Points, in no order, along strands that fork, close into loops and pass close to each other.
(in the rows, 128 means zero)
Two points are linked if the straight distance between their rows is under 198. Some points are linked to none.
J_869: [152 133 169 130 170 146 122  95 137  85 116 126 130 173 133 132 150 118
 158 119 109 156 141 139 146  87 153 124 113 128 133  97 133 142 122 159
 154 145  88 113 130 161 142  96  85 165 101 149 158 134 163 177 104]
J_445: [ 99 125 148 122 143  56 149 140 120 118 137 125  99 179  98 119  92 139
 114 105 143 101 186 157 108 167  71 119 156 125 156 165  87  99 141 116
 109 116 172  85  81 102 187 145 124 112 160 165  97  96  70 129 126]
J_965: [111 122  85  73 147 120 130 120 152  93 132 184 104 179 126 147 136 120
 138  81 132 151 213 152  87 116 101 137 153 103 176 124  99 105 146 127
 122 124 137  92  82 137 131 166 107 102 152 150 152  70 149 164 170]
J_564: [146 110 127 167 141 126 110 146 130 151 132 116 167  93 106  70 152 120
 175 107  94 159  80 110 167 140 124  91 159 120  87 132 174 118  94 102
 137 168 170  92  92 126 124  97 105 137 155 157 121 131 132 169 148]
J_741: [126 149 127 151 154 165 128  99 102 164 163 126 190  83 160 116 124  87
 144 127 141 151  65 122 188 125 102 107 161 122  56 193 155 124 123 119
 169  75 135 190 174 111  74 142 182 156  84  72 130 149 193 124 130]
J_913: [120  93 139 139  72 130 127 140 184 170 125 160 159  97  63 124 125  69
 116 139 191 124 141 155 147 114 127 122  88 154  84 134 105 172 136  75
 118  96 170 138 161 113 140 180 166 149 134  78 173 178  79  92 108]
J_116: [110 142  88  90 196 175 104 118 124 100 126 152 113 178 180 122 176  95
 150  98 158 117 167 101 118 135  96 100 112  87  99 152 167 118 108 162
 129 139 149 132 114 142 134  75  81 119  93 121 138  91 194 153 151]
J_172: [ 74 105 149 169  66  94 115 130 107 129 168 113 149 112 114 108 120  95
 123 166 151 124  86 138 172 142 126 139  97 158 102 135  79 155 129 146
 104  89 129 141 190  95 147 126 150 159 115 104 151 115  72  85  82]
J_705: [185 153 146  92 109 125 166 134 117 106  84 159 117 141 123 179 103 161
 104 118  80  90 109 135 110 124 186 138 127 100 155 122 158  59 123 152
  99  70  93 158  55 113  81 149 127 129 132 102 160  57 121 116 141]
J_75: [153 113 166 185 121 146 121 152  96 126  73 110 161 124 179 130 189 157
 165 103 139 165  84 123 129 158  81 102 105 147 157 132 123 120 137  97
 106 150 144 201 121 163  96  87 129 114  67 160  71 129  88 148 103]
J_122: [204 198 120 144 186 103 107 167 148 128  79 134  66  80 149 145 153 174
 147 142 107 133  89 126 114 108  89 150 147 141  97 165 138 110 114 126
 113 174 124 126 138  81 132 105  78 127 148 108  84 123 142 127 105]
J_187: [146 124 110 157  98 161 140 130  86 138  94 102 144 123 148 137 178 157
 173 121 122 144  72 117 115 160 109 129  90 109 105 118 148  92 135 125
 147 138 103 189 141 136  98  69  77 128  90 142 110 123  84 138 128]
J_331: [112  73 120 154  53 148 112  88 176 141 198 132 209 140  75  58 110  90
 151 133 100 151  72  93 183 179 136 120 120 119  81  84 171 140 148  96
 129 127 129 147 125 112 131 118 147 136 140 160 100 188 132 141 195]
J_812: [129 117 114 151  93 142 120 142 112 183 142 112 176 106 140 146 129 165
 139 132 124 120  18 117 187 175 184  90 134 109  74 182 146  98 119 143
 163  85 153 170 159  49  81 131 166 109 117 108 109 168 117 139 119]
J_888: [109 114 192 148 162 114 120 135 113 168  93  83 103 106 124 100 152 128
 160 144 121 108 167 129  92 144 123 132 177 159 161 155  80 196 144 112
 134 173 139 113 114 173 159 163 134 115 157 142  56 174 168 144 109]
J_553: [ 95 138  78 106 145 161  93 100 136  99 179 144 142 158 170 111 115 175
 133 119 137 140 121 128 166 163 131  93 112  77 101 144 172  82 122 176
 104 138 123 153 129 140  73  90  92 100  64 119  69  80 114 123 165]
J_63: [104 104 153 144  23 124 125 115 130 102 153  95 148 139 119 117 125  47
 107 160 173 108 106 102 149 146 161 150  67 158  70  99  92 136 114 119
 149 115 147 146 216 101 194 136 153 167 135 140 164 155  75 120  91]
J_238: [187 149 118 115 194  91 147 190 113 139 103 131  70 138 150 156 156 196
 144 119  94 144 117 134  70 155 115 142 122 127 120 175  86 150 153 147
 126 103 100 155  86 155 151 131  98 117 149  88  65  77 115  78 119]
J_782: [ 67 122 146 157  99 125 151 116 157  89 136 162 175 150 116 137  89 129
 113 135 107 155 157 114 134  76 126 162  75 126 189 108 115 106 168 133
  84 161 170 165 111 134 135 163 161 136 124 157 175 113 108 132 101]
J_529: [133  99  77 162 145 184 137 112 128 119 160 192  98 125 151 141 111 121
 126 157 124 149 131 168 111  98 172 110 154 134 157  70 121 179 133 128
 126  96 123 119 125 147  94 155  82 136 155  86 186 124 120 125 113]
J_37: [137 159  90  85 150 162 127 111 139 134 141 123 113  98 130 123 112 118
 122 121 140 104  94 126 118 108 103 140 141 124  57 118 148 131 144  72
 121 146 151  85 176 139 130  93  95 122 107  89 163 129 125 124 148]
J_800: [ 70 123 182 151  79 155 152  78 165 136 124 112 168 136 102 121  82  97
 118 165 121 117  97 126 147  95 131 167 111 118 126  98  93 143 130 146
 123 141 130 132 215 132 120 137 169 181 125 207 157 167 140 140 108]
J_108: [ 94 159 147  89 103 133 139 159 106 181 141 111  85 114  91 105 112 135
 183 143 151  85 141 151 129 148  97 140 136 125 117 195 106 167 152  88
 129 123 172 119 160 115 144 137 124 102 168 116 112 176 102  81 126]
J_873: [133 114 129 181 106 159 115 130  98 175 136 118 170  65 158 113 166 146
 161 183 125 143  65 102 187 172 145 111 152 122 102 153 193 109  96 129
 180 151 135 155 134  57  79  86 158 105 124 130  97 183  95 127 141]
J_857: [142 147  99 114 121 115 138 173  91 134 119 117 114 101 106 159 121 156
  95 140 115 104 135 114 107 103 124 145 113 124 146 156 134 120 121 121
  94 124  89 127 121  98 101 106 119 141 120 114 150 114 109  80 108]
J_42: [164 124  96 140 186 159  96 139 117 125 140 132 141 105 197 109 176 122
 162 101 132 207  53 122 123 132  90 121 179 119  67 131 140 113  78 107
 130 125 155 185 118  97  93 127  96 152 114 122 120 104 160 148 107]
J_776: [170 171 108 120 171 187 104 117 131 100 134 109 105  97 169 120 164 144
 165 137 122 144  73 148 123  91 106 122 132 132  66  69 174 104  61 102
 130 132 109 166 109  78  88 102  73 116 105 101 146 109 164 179 131]
J_247: [114  98 141 131  56 165 126 140 113 151 155 167 123  93  70 101 106  81
 141 146 181 129 102 156 135 126 174 116 107 155 111  95 149 134  75 110
 122 104 149 147 144  72 108 175 164 147 118  71 225 147  92 102  94]
J_788: [125  85 117 108 148  61 122  94 107 102 131  97 175 211 118  97 150 121
  94 102 104 134 161 134 139 136 135 123 136  94 138 101 144  49 126 130
 136 104  67  98  68 149 193  73 130 161 108 141 148  85 126 179 158]
J_740: [159 130 102 102 116 122 126 154 144 124 152 127 114 141 145 151 111 131
 111 126 116 127  94 133 112 120 183 134 175 133 121  97 129 144 148 101
 153 117 139  67 100  98 140 126 112  85 146 102 131 100 131 188 134]
J_633: [130 138 108 104 146 143 136 129 148 112  96 134 121 146 111 105 179 128
 148 117 125 101 200  90 121  98  99  83 131 123 132 158 137  96 126 124
 120 106  66 110 149 142 160 132  97 101 126 147 125 144 164 134 176]
J_288: [122 141  62 123 152 100 119 172 108 100 135 139  79 154 171 123 145  84
 144 127 148 120 120 100 110 119 148  86 143 143  95 179 123 109 124 117
 152 109 107 118 112 155 174 136 107  82 103  77 113 124 164  63 127]
J_843: [131 160 114  86  69  80 130 120  98 129 187 105 104 141  94 173 114 155
  44 124 135 115  73 139 164 163 181 151  93 129 116 141 109 139 140 143
 122  87  95 131 132  63 130  94 197  86 130 109 131  90 109  92 122]
J_285: [ 68 128 130 129 131 102 133 137  99 125 166  86 139 116 142  74 128 100
 111 155 122 110 119 140 126 126 106 130 119 144 111 164  70 146 155 135
 128 112  88 133 192 160 155 101 150 177 101  97 116 144 103  55 113]
J_282: [ 99 122  91 103 119  91  91 116  91 138 193 149 109 123 124 129  94 101
 120 106 156 135  93 136 137 168 134  95 149 137  98 113 143 147 127 132
 120 107 156  75 129 100 106 105 143 127  67  89 119  98 108 127 122]
J_252: [166 156 134 132 102 170 123 126 120 145 117 152 130  89 134 158 154 109
 153 132 145 142  62 139 153  96 115 121 172 134  89 174 119 140 116 108
 147  97 153 164 182  82  81 176 168 139  83  89 145 168 172 118  81]
J_989: [112 119 109 191 110 110 111 156  79 177 174  89 141  91 144  76 165 133
 154 163 122 154  91 106 154 164 153 126 169 137 128 155 157 143 130 109
 180 157 126 134 133 109 139  88 150 120 154  75  78 169 114 128 119]
J_774: [ 88 146 143 120  97 135 148  95 112 135 171 152 125 162  90 140  66  84
 105 145 163 104 147 141 116  89 144 173  49 134 151 113 104 213 129 147
 164 137 142 150 168 122 139 111 178 154 135 134 200 136 140 133  99]
J_999: [135 101 154 116 118 144 139 101 165 138 149 134 145  56  84 117  65 124
 105 199 113  84 151 133 116  59 161 144  87 142 128  94 125 168  86 143
  86 125  81 115 147 160 109 171 170 180 163 107 191 197 151 111 140]
J_28: [105  95 113 140 122  71 161 106 137  77 107 123 170 160 102 105 121 120
  67 128  97 122 187 134 132 136 125 165 153 129 142 124 109  65 143 137
 133  85  79  65  94 106 206 102 164 185 130 165 160 124 108 135 154]
J_90: [130 125 142 134 153 108 138 156  87 175 137 110  49 102 127 111 148 145
 145 111 130 128 144 144  98 144  97 134 190 126 138 198  94 171  95 107
 126 156 150 134 121 126 148 136 121 110 153 122  83 149  97 108  94]
J_938: [109  79 196 155  61 189 142  86 108 179 131 138 148  47 130 120 130 123
 158 167 131 117  95 124 126 139 143 108 127 171 129  85 136 167  29 132
 162 140 138 208 209 121 124 173 156 149 105 115 130 220 108 153 106]
J_136: [160 182 153 146 170 140  91 137 135 142 126 125 120 104 107 121 132 154
 161 125 114 137  93 102 201 132 113  93 164 132 109 189 204  78 111 170
 129 139 101 117 108  80 101 101 112 115  97 172  72 133 174 116 143]
J_861: [112 125 166 147  73 172 132  97 113 155 113 109 162 109 118 114  99  98
 136 163  96  88  73 105 110 154 132 154 102 154 132  88 115 156  92 140
 147 150 133 175 209 111 128 138 161 151 107 168 147 202  99 140 105]
J_318: [114 131  66  47 178 151  90 140  93 130 142 126 102 139 139 151 115 104
  79 126 115  92 151 123  92 115 105 140 160 100 104 136 128 135 165 139
 148 137 147  79 139 139 129 133  93 132 106  81 164 104 170 120 141]
J_862: [183 116 115 134 163 146 122 151 138  93 166 148 116 152 197 141 148 141
 105 136 129 139  95  96 128 132 159 107 145 147 119  89 123 120 115 119
 113 169 123 101 100 126 144 150  93  48 166 126 111  93 179 150 102]
J_373: [180 129 117 114  88 139 111 160 138 175 109 111 149  67 126 181 118 145
 103 135 132 128  78 144 155 128 125 141 159 121 123 151 113 127 139  93
 127 100 161 127 189  41 113 175 165 157 136 134 146 176 129 128 117]
J_220: [163 151 111 118 204 107  95 158 145  95 106 151 114 118 180 110 170 138
 140 120 133 186  98 135 130  88  82 135 157 136  91 155 118 120 116 108
 143 146 154 144 126 132 127 127  83 140  86  87  92 121 157 105 108]
J_919: [102 109 129 184  69 137 129 115 127 136 114 143 155  76 100 109 122 106
 145 128 136 160 180 174 169 119 165 126 152 128 142  81 131 158 142 145
 105 121 113 112  79 147 111 161 183 129 153 178 131 155 114 137 131]
J_479: [120 112 113 162  46 123 159 141 194  98 129 169 114 160  95 155 119  90
 141 149 157 117 187 113 121 138 131 122 105 149 147  84 144 127 159  99
 119 139 133 104 103 160 175 143 117  99 153 153 136 138 100 117 170]
J_971: [ 92 128 137 152 125 125 121  80 193  70 126 171 140 165 158 143  99 143
 131 109 134 171 164 147 139  92 138 151 109 125 136  91 102 138 169 115
 125 150 189 115 139 159 127 137 113 129 124 184 148 121 124 188  98]
J_497: [144 114 204 162 157 148  97 149 105 132 117 111 146 157 143  86 208 186
 159  99 110 164 108 108 156 165  83  96 149 120 135 158 131 104 130 101
 103 192 133 164 112 161 107 115 120 105 120 162  40 135 140 168 127]
J_833: [145 107 131 115 179  97 133 118  90 129 175  98 163 185 132 103 107 100
 132 107  88 113 117 100 111 137 142 125 112 126 139 107 140  95 121 124
 134 129  72  68 110 134 149  47 129 150 115 105 128 116 155 165 149]
J_577: [121 110  96 129 126 174 123  90 114 114 158 129 134 122 165 148 111 143
  99 141 130 144 122 153 109 119 179 125 159 127 158  37 155 156 138 112
 133 110 135 112 126 140 139 120 118 111 145 130 150 109 134 189 116]
J_489: [166 151 117  80 192  59 117 164 107 130  94 145  87 119 100 151 115 155
 120 118 101 114 152 169  90 151  72 123 155 128 146 176  56 108 159 133
 140 104 140 109  80 135 131 171  99 131 162 106  90  85 113  53 110]
J_739: [ 93  87  96 179  57 179 154 101 152 123 146 162 141 151  86  93 125  86
 140 150 145 157 202 119 148 162 143 108  95 129 152  61 179 128 173 117
 128 116  96 153 129 176 144 140 129 145 129 136 153 185 108 116 164]
J_477: [108 122 102  79 225 119 107 121 124 124 131 118 111 184 159  95 168 187
 143  59 100 167 141 151  64 172 121  98 116  87 129 108 121 115 129 139
 138 113 112 135 110 173 134 108  74 125 148 119 100  44 135 148 162]
J_945: [ 72 120  93 126  86 138 141 130 127 163 144 141 103 115  92 124 108 108
 121 135 156 134 140 117 130 128  97 127 118 120 136 147 130 140 187 108
 119 141 179 144 162 137 146 154 132 110 148 146 116 131  97  72 109]
J_802: [160 166 112  81 133 157 129 156 121 130  86 128 100 106 138 158 112 149
 124 117  90 102 120 124 107 121 155 150 135  97 130 121 158  89  77 121
 119 101  92 125 112  95  75 120 127 107  80  67 186 101 122 141 145]
J_270: [ 98 132 150  99 127 111 161 125 127 119 160 134 117 173  93 161  61  71
 116 125 128  65 144 111 110 144 140 183  64 153 168 105  77 160 120 175
 113 121 154 120 139  94 136 115 148 116 120 128 180  98 121 139 110]
J_692: [155 133 125 116  75  98 113 178 105 150 125 104 135  87  93 148  83 121
  45 117 146  95  60 166 160 143 156 164 122 118 115 157 107  98 143  79
 118  94 174 113 147  59 100 135 163 157 174 108 147 115  79  84 103]
J_106: [129 140 136 107 151 173 153  84 140 110 127 132 130 178 188 137 143  84
 142 113 133 104 145  94 138 135 145 122 103 111 119 115 164  87 110 164
 171 123 119 118 132 136 125  84 105 148  61 142 162  99 186 174 152]
J_742: [125 129 134 142 119 151 119 113  96 178 170 125 157  96 174  97 115 108
 123 135 152 171 113  97 149 164 106  73 131 142  99 191 181 113 102 153
 159 121 136 172 141 119 119 140 178 129 101  68  79 139 167 101 107]
J_50: [160  96 171 204 106  82 117 146 127 145 128  83 175 125  84  94 161 108
 168 127 108 143  98  97 164 118 127 123 164 155 117 132 123 152 137  85
 155 179 133  95 111 161 148 114 121 154 173 182  97 194 152 142 150]
J_815: [ 71 130 117 120 115  91 106 105 108 112 175 150 136 152 129 111 130 166
 112  97 116 203 147 171 107 121 125 122 134 110 167 161  82 115 200 129
 139  89 163 128 116 147 170 192 198  87 136 116  81 115 129  87 115]
J_901: [129 172 156 143 167 131  93 118 113 147  75  92 102  69 131 134 188 122
 145 144 137 137 123  98 122 102  48 172 168 148  97 189 129 181 164 131
 121 148 118 149 161 148 113 103 134 145 105  95  84 140 171  98  88]
J_438: [114 138 105 107  92  99 129 164 176 140 154 149 138 167  79 136  75 104
 118 119 134 137 118 127 130  95 109 132  64 111 157 125 129 111 193 112
  88 159 160 139 135 104 122 185 150 120 144 115 166 107 105  77 114]
J_134: [102 132 125  41 142  77 131 117 157  86  88 106 105 190  73 156 112 120
  73  72 115 101 176 135 110 149  95 173 138 112 108 110  86  87 144 117
 141 125 141  48  89  74 123 137 133 163 110 132 170  59 136 164 178]
J_230: [134 100 107 141 129 147 129 135 173 122 107 161 123 100 140 100 126 141
 130 129 145 166 184 170 128  91 156 108 158 120 139 123 135 155 147 104
 101 108 122 129  96 148  98 190 117 132 131 134 164 160 150 125 147]
J_218: [143 127 111  78 179  40 151 184 128 113 121 134 126 155 114 137  87 123
  70 140 119  82 138 155  89 121  93 137 129 113 173 163  46  93 133 130
 113 105 127 107  84 131 133 184 135 114 148  62 167 102  65  50 112]
J_73: [111  87 131 146 100 181 148 138 105 112 160 173 136 104 116 126 128 104
 130 144 154 144 140 132 131  76 195 100  86 149 151  57 150 160  89 145
  96 102 130 150 122 143 138 172 132 145 125  78 196 144  96 103  94]
J_593: [104 105 163 170 169 114 133  99 142  53 120 162 155 205 171 128 183 151
 127 109 118 165 149 125 152  86 144 109 103 113 148  57 118 144 149 140
 117 162 117 106 131 166 149 105  98 139 115 165 121 104 110 186  86]
J_183: [187 127 181  98  97 111 175 151 122 135  86  99 124 136 100 205  78 163
  99 118  95  74 110 137 108 136 157 153  89 143 175 129 113  90 127 128
  92 104 120 157  39 119 100 110 145 103 126 161 169  85  81 112 145]
J_727: [127 172 131  82  90 117 169 123 154 101 125 137  92 192  94 157  85 125
 114  78 129 143 179 157  69 107 119 165 139 119 165 114 103 104 163 115
 151  99 152 102 102 116 108 168 140  73 140 162 170  94 120 160 136]
J_416: [126 154 155 111 112  65 171 129 165  77 104 104 113 182  93 145 122 150
  90  66 109 140 157 162 115 108 106 155 120 107 135 121  89  89 153 134
 115  92 107 102  74 104 133  99 107 120 121 146 142  62 102 164 152]
J_167: [159 112 168 174 112 126 147 150 127 140 124  80 128 114 156  97 165 106
 177 149 135 106 134  89 109 154 104 137 175 181 158 130 129 154 100 119
 155 191 117 112 132 194 166 128 121 103 167 165  71 180 113 135 144]
J_117: [125  85 155 179  61 165 109 116 112 142 131 109 152  74 129 122 159 117
 159 166 175 150 124 111 151 119 179  92 119 197 108 105 163 162  64 140
 131 127 122 184 157 114 143 145 156 122 124  86 109 196 128 128 123]
J_24: [125 144 149 127  93 115 116 115 175 140 119 148 131  93 108 132  66 135
 110 160 132  86 144 149 127  63 167 133 128 135 156 117 117 165  97 107
  83 164 135 114 144 208 136 166 150 129 155 170 164 194 129 139 153]
J_261: [112 100 127 113 137 107 181 120 130 124 101 119 158 164 105 109 105  78
  94 134 117  54 213 109 104 110 116 166 115 122 178 130  92  95 101 145
 136 100  88 104 127 130 146 118 135 187 162 179 174 147  96 157 163]
J_49: [146 204 150 186 175 112 129 160 164 163  50  77  98  83 117 127 180 158
 169 127  98  80 139 103 132  83  82 163 163 133 127 179 123 165 131 131
 131 149 109 119 154 111 124 120 112 131 159 125  89 140 155 122  93]
J_811: [104 110 102 141 115 136 121 106 100 142 160 165 136 129 145 123 108  99
 118 141 133 147 160  91 125 132 142  92 111 129 152 151 161 124 122 195
 122 105 111 140 134 136 145 157 163 118 115  85 118 112 160  91 140]
J_355: [107 101  81  71 235 139  61 106 126  84 156 150 135 179 153 114 176 173
 125  86 121 165 210 128  85 135 143  91 159  75 132 111 128 116 144 158
 129 147 122  93  94 179 163 117  81 102 181 102 121  84 168 160 201]
J_842: [133 130 165 100 206 152  81 152 136 112 117 115 115 177 165  96 158 207
 134  93  72 195 132 156 107 163 119  96 126  98 128 136 130  79 156 117
 116 167 124 168 112 139 113 114  87 121 137 156  68  96 150 141 112]
J_66: [126 104 186 171 129 126 166  96 158 121 109 114 163 113  97 111  92  98
 150 169 121  95 221 146 113  94 121 178 135 158 142  92  92 191 120 145
 126 101  95  83 102 208 121 155 115 188 177 162 147 199  91 136 137]
J_684: [119 131 102 122 152  96 118 139 109 138  88 108 125 111 118 123  96 132
 100 138 142 131 146 121 148 132 111 138 135 100 155 140 154 106 128 156
 130 149 104  73 104 102 129 101 135 174 137 181 123  89 108 115 123]
J_31: [206 154 161 100  81 101 139 169 130 105  91 111  93 115 124 193  82 151
 100 128 146  94  64 164 123 155 121 114 117 145 142 138 126  98 135 112
 128 138 157 156 104 106 123 113 116 101 105 141 116 132  90 120 138]
J_204: [197 173 159 140 222  84 106 161 124 150  88 123  67 127 153 158 173 203
 165 123 113 160  91 134  79 149 107 120 106 125 101 139 123 134 113 140
 116 168 121 156 108 119 150  90  98 114 183 121  46  94 168 129 134]
J_990: [107 103 163 131 140 148 167  61 119  99 123 128 148 134  87 125  90 107
 134 148 107  82 206 139  99 106 134 170 156 136 196  73 118 128  93 174
 143 125  86 103 117 176 150 137 154 170 168 199 156 155 135 173 148]
J_713: [176 158 170 164 123 133 159 136 158 143  56 130 112 112 166 173 134 149
 132 122 121 121  88 115 152 108 131 113 113 141 145 112 128 116  86 125
 135 144 118 149 149 146 115 142 115 155 120 187 111  99 157 137 106]
J_351: [142 117 104 108 138  83 130 192 119  88 102 129  67 174 112 194 166 125
 102  87 165  71 114 112 124 186 116  92 120 107 139 140 178  98 156 158
 107 127 183 127  94 105 141  87 103  70 110 113 102  74 104 132 155]
J_74: [132 133 127  92 219 137 127 154  94 150 144 118  59 110 163 122 152 154
 171 106 122 123 138  94  75 166  74 158 152 125 139 176 110 156 119 135
 109 141 120 166 123 152 140 112  88  96 144  98  82 105 117 111 117]
J_756: [130 176 142 131  94 119 132 112 180 143  75 129  91 117 146 149 114 155
 108 114 143 122 164 129 125  73 121 129 122 131 170 121 118 148  86  98
 136 170 132 115 140 189 134 175 111 123 150 210 126 156 168 141 141]
J_522: [113  91 122 106 199 121  99  91 146  65 125 169 112 168 144 144 173 152
 114 111 149 171 225 137 100 121 119  89 134 128 135  93 100 143 160 128
 133 154 149  98  74 175 152 145 104 117 173 170 124 134 152 132 155]
J_336: [105 159 105 121 145 153 107 140 131 118 171 153 121 134 167 105 136 186
 139 151 130 156 118 117 152 162 157  89 114 103 123 204 144  91 137 164
 123 146 135 168 133 144 101 152 109  57 109  88  54 108 145  76 117]
J_908: [135 129 151 184 128 145 129 116 106 174  92 121 166  88 140 126 159 111
 172 137 124 151  96  82 197 130 138 110 146 145 112 137 199 117  88 159
 152 180 136  97 119 113 103 109 129 142 120 148  57 132 156 137 122]
J_837: [164 146  69 106 112 174 100 143 123  91 125 116 100  69 169 139 169 129
 147 128 155 128  86 150 117 119 122  99 152 127  63 106 145 118 105  66
 123 167 159 118 124 106  97 107  69  86 116  83 156 111 109 144 130]
J_936: [170 121 160 134 143 131 168 162 136  81 101 140 113 167 184 182 141 136
 112 117 142 120 123  99 113 130 135 110 103 124 144  91 127  88 106 145
 102 141 104 113 113 117 159 136 104 102 151 152 137  88 151 158 137]
J_745: [133  69 109 169  60  93 131 121 145 120 106  88 176  83 104 108 110 116
 136 129 147 126 146 151 153 132 136 148 150 133  83  89 117 153 131  78
 126  94 133 100 112 152 126 136 144 162 177 183 131 180  80 150 121]
J_806: [133 138  69  89 182 123 116 154 120 118  93 152 103 161 151 156 171 112
 148  78 143  91 122 103 114 177  96 118 120  93 121 180 158 111 121 173
 131 112 150 134  87 109 113  81  98  87 125 121  99  63 151 128 176]
J_953: [116 130 125 126 120 115 114 128 113 127 148 166 123 173 137 127 139 171
 149  96 152 177 125 129 162 164 126 104 121 107 171 159 141 121 202 143
 114 128 164 130 134 132 106 169 169  92  98 122  48 108 155  99 106]
J_501: [124 149 103 114  65 121 135 129  87 175 126 124  99  88 106 178 102 151
 100 148 132 105  62 130 163 165 193 127  99 122  93 176 156 126 135 105
 152  95 120 168 148  37  70  89 159  91 113  91 136 122 106 108 120]
J_169: [ 74 134 154 171  99 157 151  73 157 140 139 116 166 132  70  84  79  90
  97 174 128 120 139 149 140  86 143 177  91 155 162  79 100 209 166 121
 182 121 136 155 180 166 143 130 163 190 162 137 187 199 123 129  98]
J_958: [124 101 125 157 132  91 105 110 145 152 178 106 146  97 116  78 100 119
 114 149 122 161 139 166 128 114 160 114 129 157  83 123 101 203 160 108
 117  97 119 122 158 132 165 122 167 117 141 101 116 195 142 120 124]
J_760: [115 147 120  83 141 133 119 112 148 136 192 135 124 136 121 105  99 134
 133 117 119 142 113 126 193 145 144 111 139 101 113 168 175 123 131 177
 126 142 116 101 146  81  93  96 106 104  78 183 100 101 162 148 156]
J_630: [155 147  79  77 170  78 122 151 117 149 144 146 148 132 106 160  83 126
  74 133  69  78 119 132  90 134 119 187 100 108 158 154 104  85 142 127
  86 105  97 116  97 122  77 155 136 128 124  74 166  88 114  71 144]
J_863: [160 143 104 117  89 154 156 146 123 121  96 119 115 121 163 178 163 152
 151  96 164 123  98 140 105 167 124 106  89 122 105  83 136  95 111 103
 129 136 158 151 110 105  98  95  78 104  90  92 144  50  78 135 113]
J_131: [110 109 165 161 128 153 145 100 163 143  93 103 148  57  96  98 115  98
 111 200 120  74 181 141 116  79 117 165 124 175 134  99  97 195 102 142
 122 130  82 114 136 218 123 158 156 197 129  99 160 196 161 105 134]
J_174: [ 97 146 156 114 102 150 124  77 157 150  95 125 134 140 109 137 125 139
 133 115 128 113 185 120 114 109 142 152 144 140 196  86 174 108  84 140
 149 158  93 112 156 168 142 137 128 137 152 238 140 151 143 164 149]
J_152: [119 100 124 162  87 177 151 106  90 129 150 126 145 157 139  90 141 126
 143 160 139 156 164  96 134 148 166 121 105 115 164  88 169 145 127 175
 151 111  95 136 150 155 155 114 139 125 114 159 128 161 122 126 139]
J_505: [100 111 102  74 156 110 143 106 136 116 128 141 135 172 143 164  96  85
  78 117 128  85 143 119  97 112 117 149 137 149 137  95  94 151 151 166
 118 104 147 103 125 118 165 106 127 139 101  98 190 104 147 152 127]
J_258: [100 168 123 120 143 147 119 121 118 138 132  97 148  99 129  96 146 131
 143 142 104 150 116 121 135  96  95 145 123 117 114 182 116 143 160 109
 102 121 110 148 204 154 117 110 143 158  76 121  95 145 138 106 110]

A piece is all that can be reached along the links. How many separate loops has the piece of each point below (a circle has one, a figure eight two, a Y none), and how many tips (points with one link)?
J_63 | loops 0, tips 9
J_741 | loops 0, tips 2
J_174 | loops 1, tips 3

How many points has the smallest loop of links through each point below? Write 0 if it is on no loop.
J_990 | 7
J_152 | 0
J_740 | 0
J_204 | 0

Name the points in between on the shortest way along the links from the first point to the second, in order.
J_169; J_812 | J_774, J_270, J_505, J_318, J_37, J_837, J_776, J_42, J_220, J_122, J_204, J_238, J_74, J_90, J_888, J_167, J_50, J_564, J_908, J_873
J_172; J_75 | J_285, J_258, J_901, J_49, J_122, J_220, J_42, J_776, J_837, J_863, J_187
J_908; J_351 | J_564, J_50, J_167, J_888, J_90, J_108, J_945, J_438, J_782, J_971, J_593, J_869, J_106, J_116, J_806
J_230; J_990 | J_529, J_577, J_740, J_862, J_936, J_713, J_756, J_174
J_965; J_42 | J_522, J_355, J_477, J_842, J_497, J_75, J_187, J_863, J_837, J_776
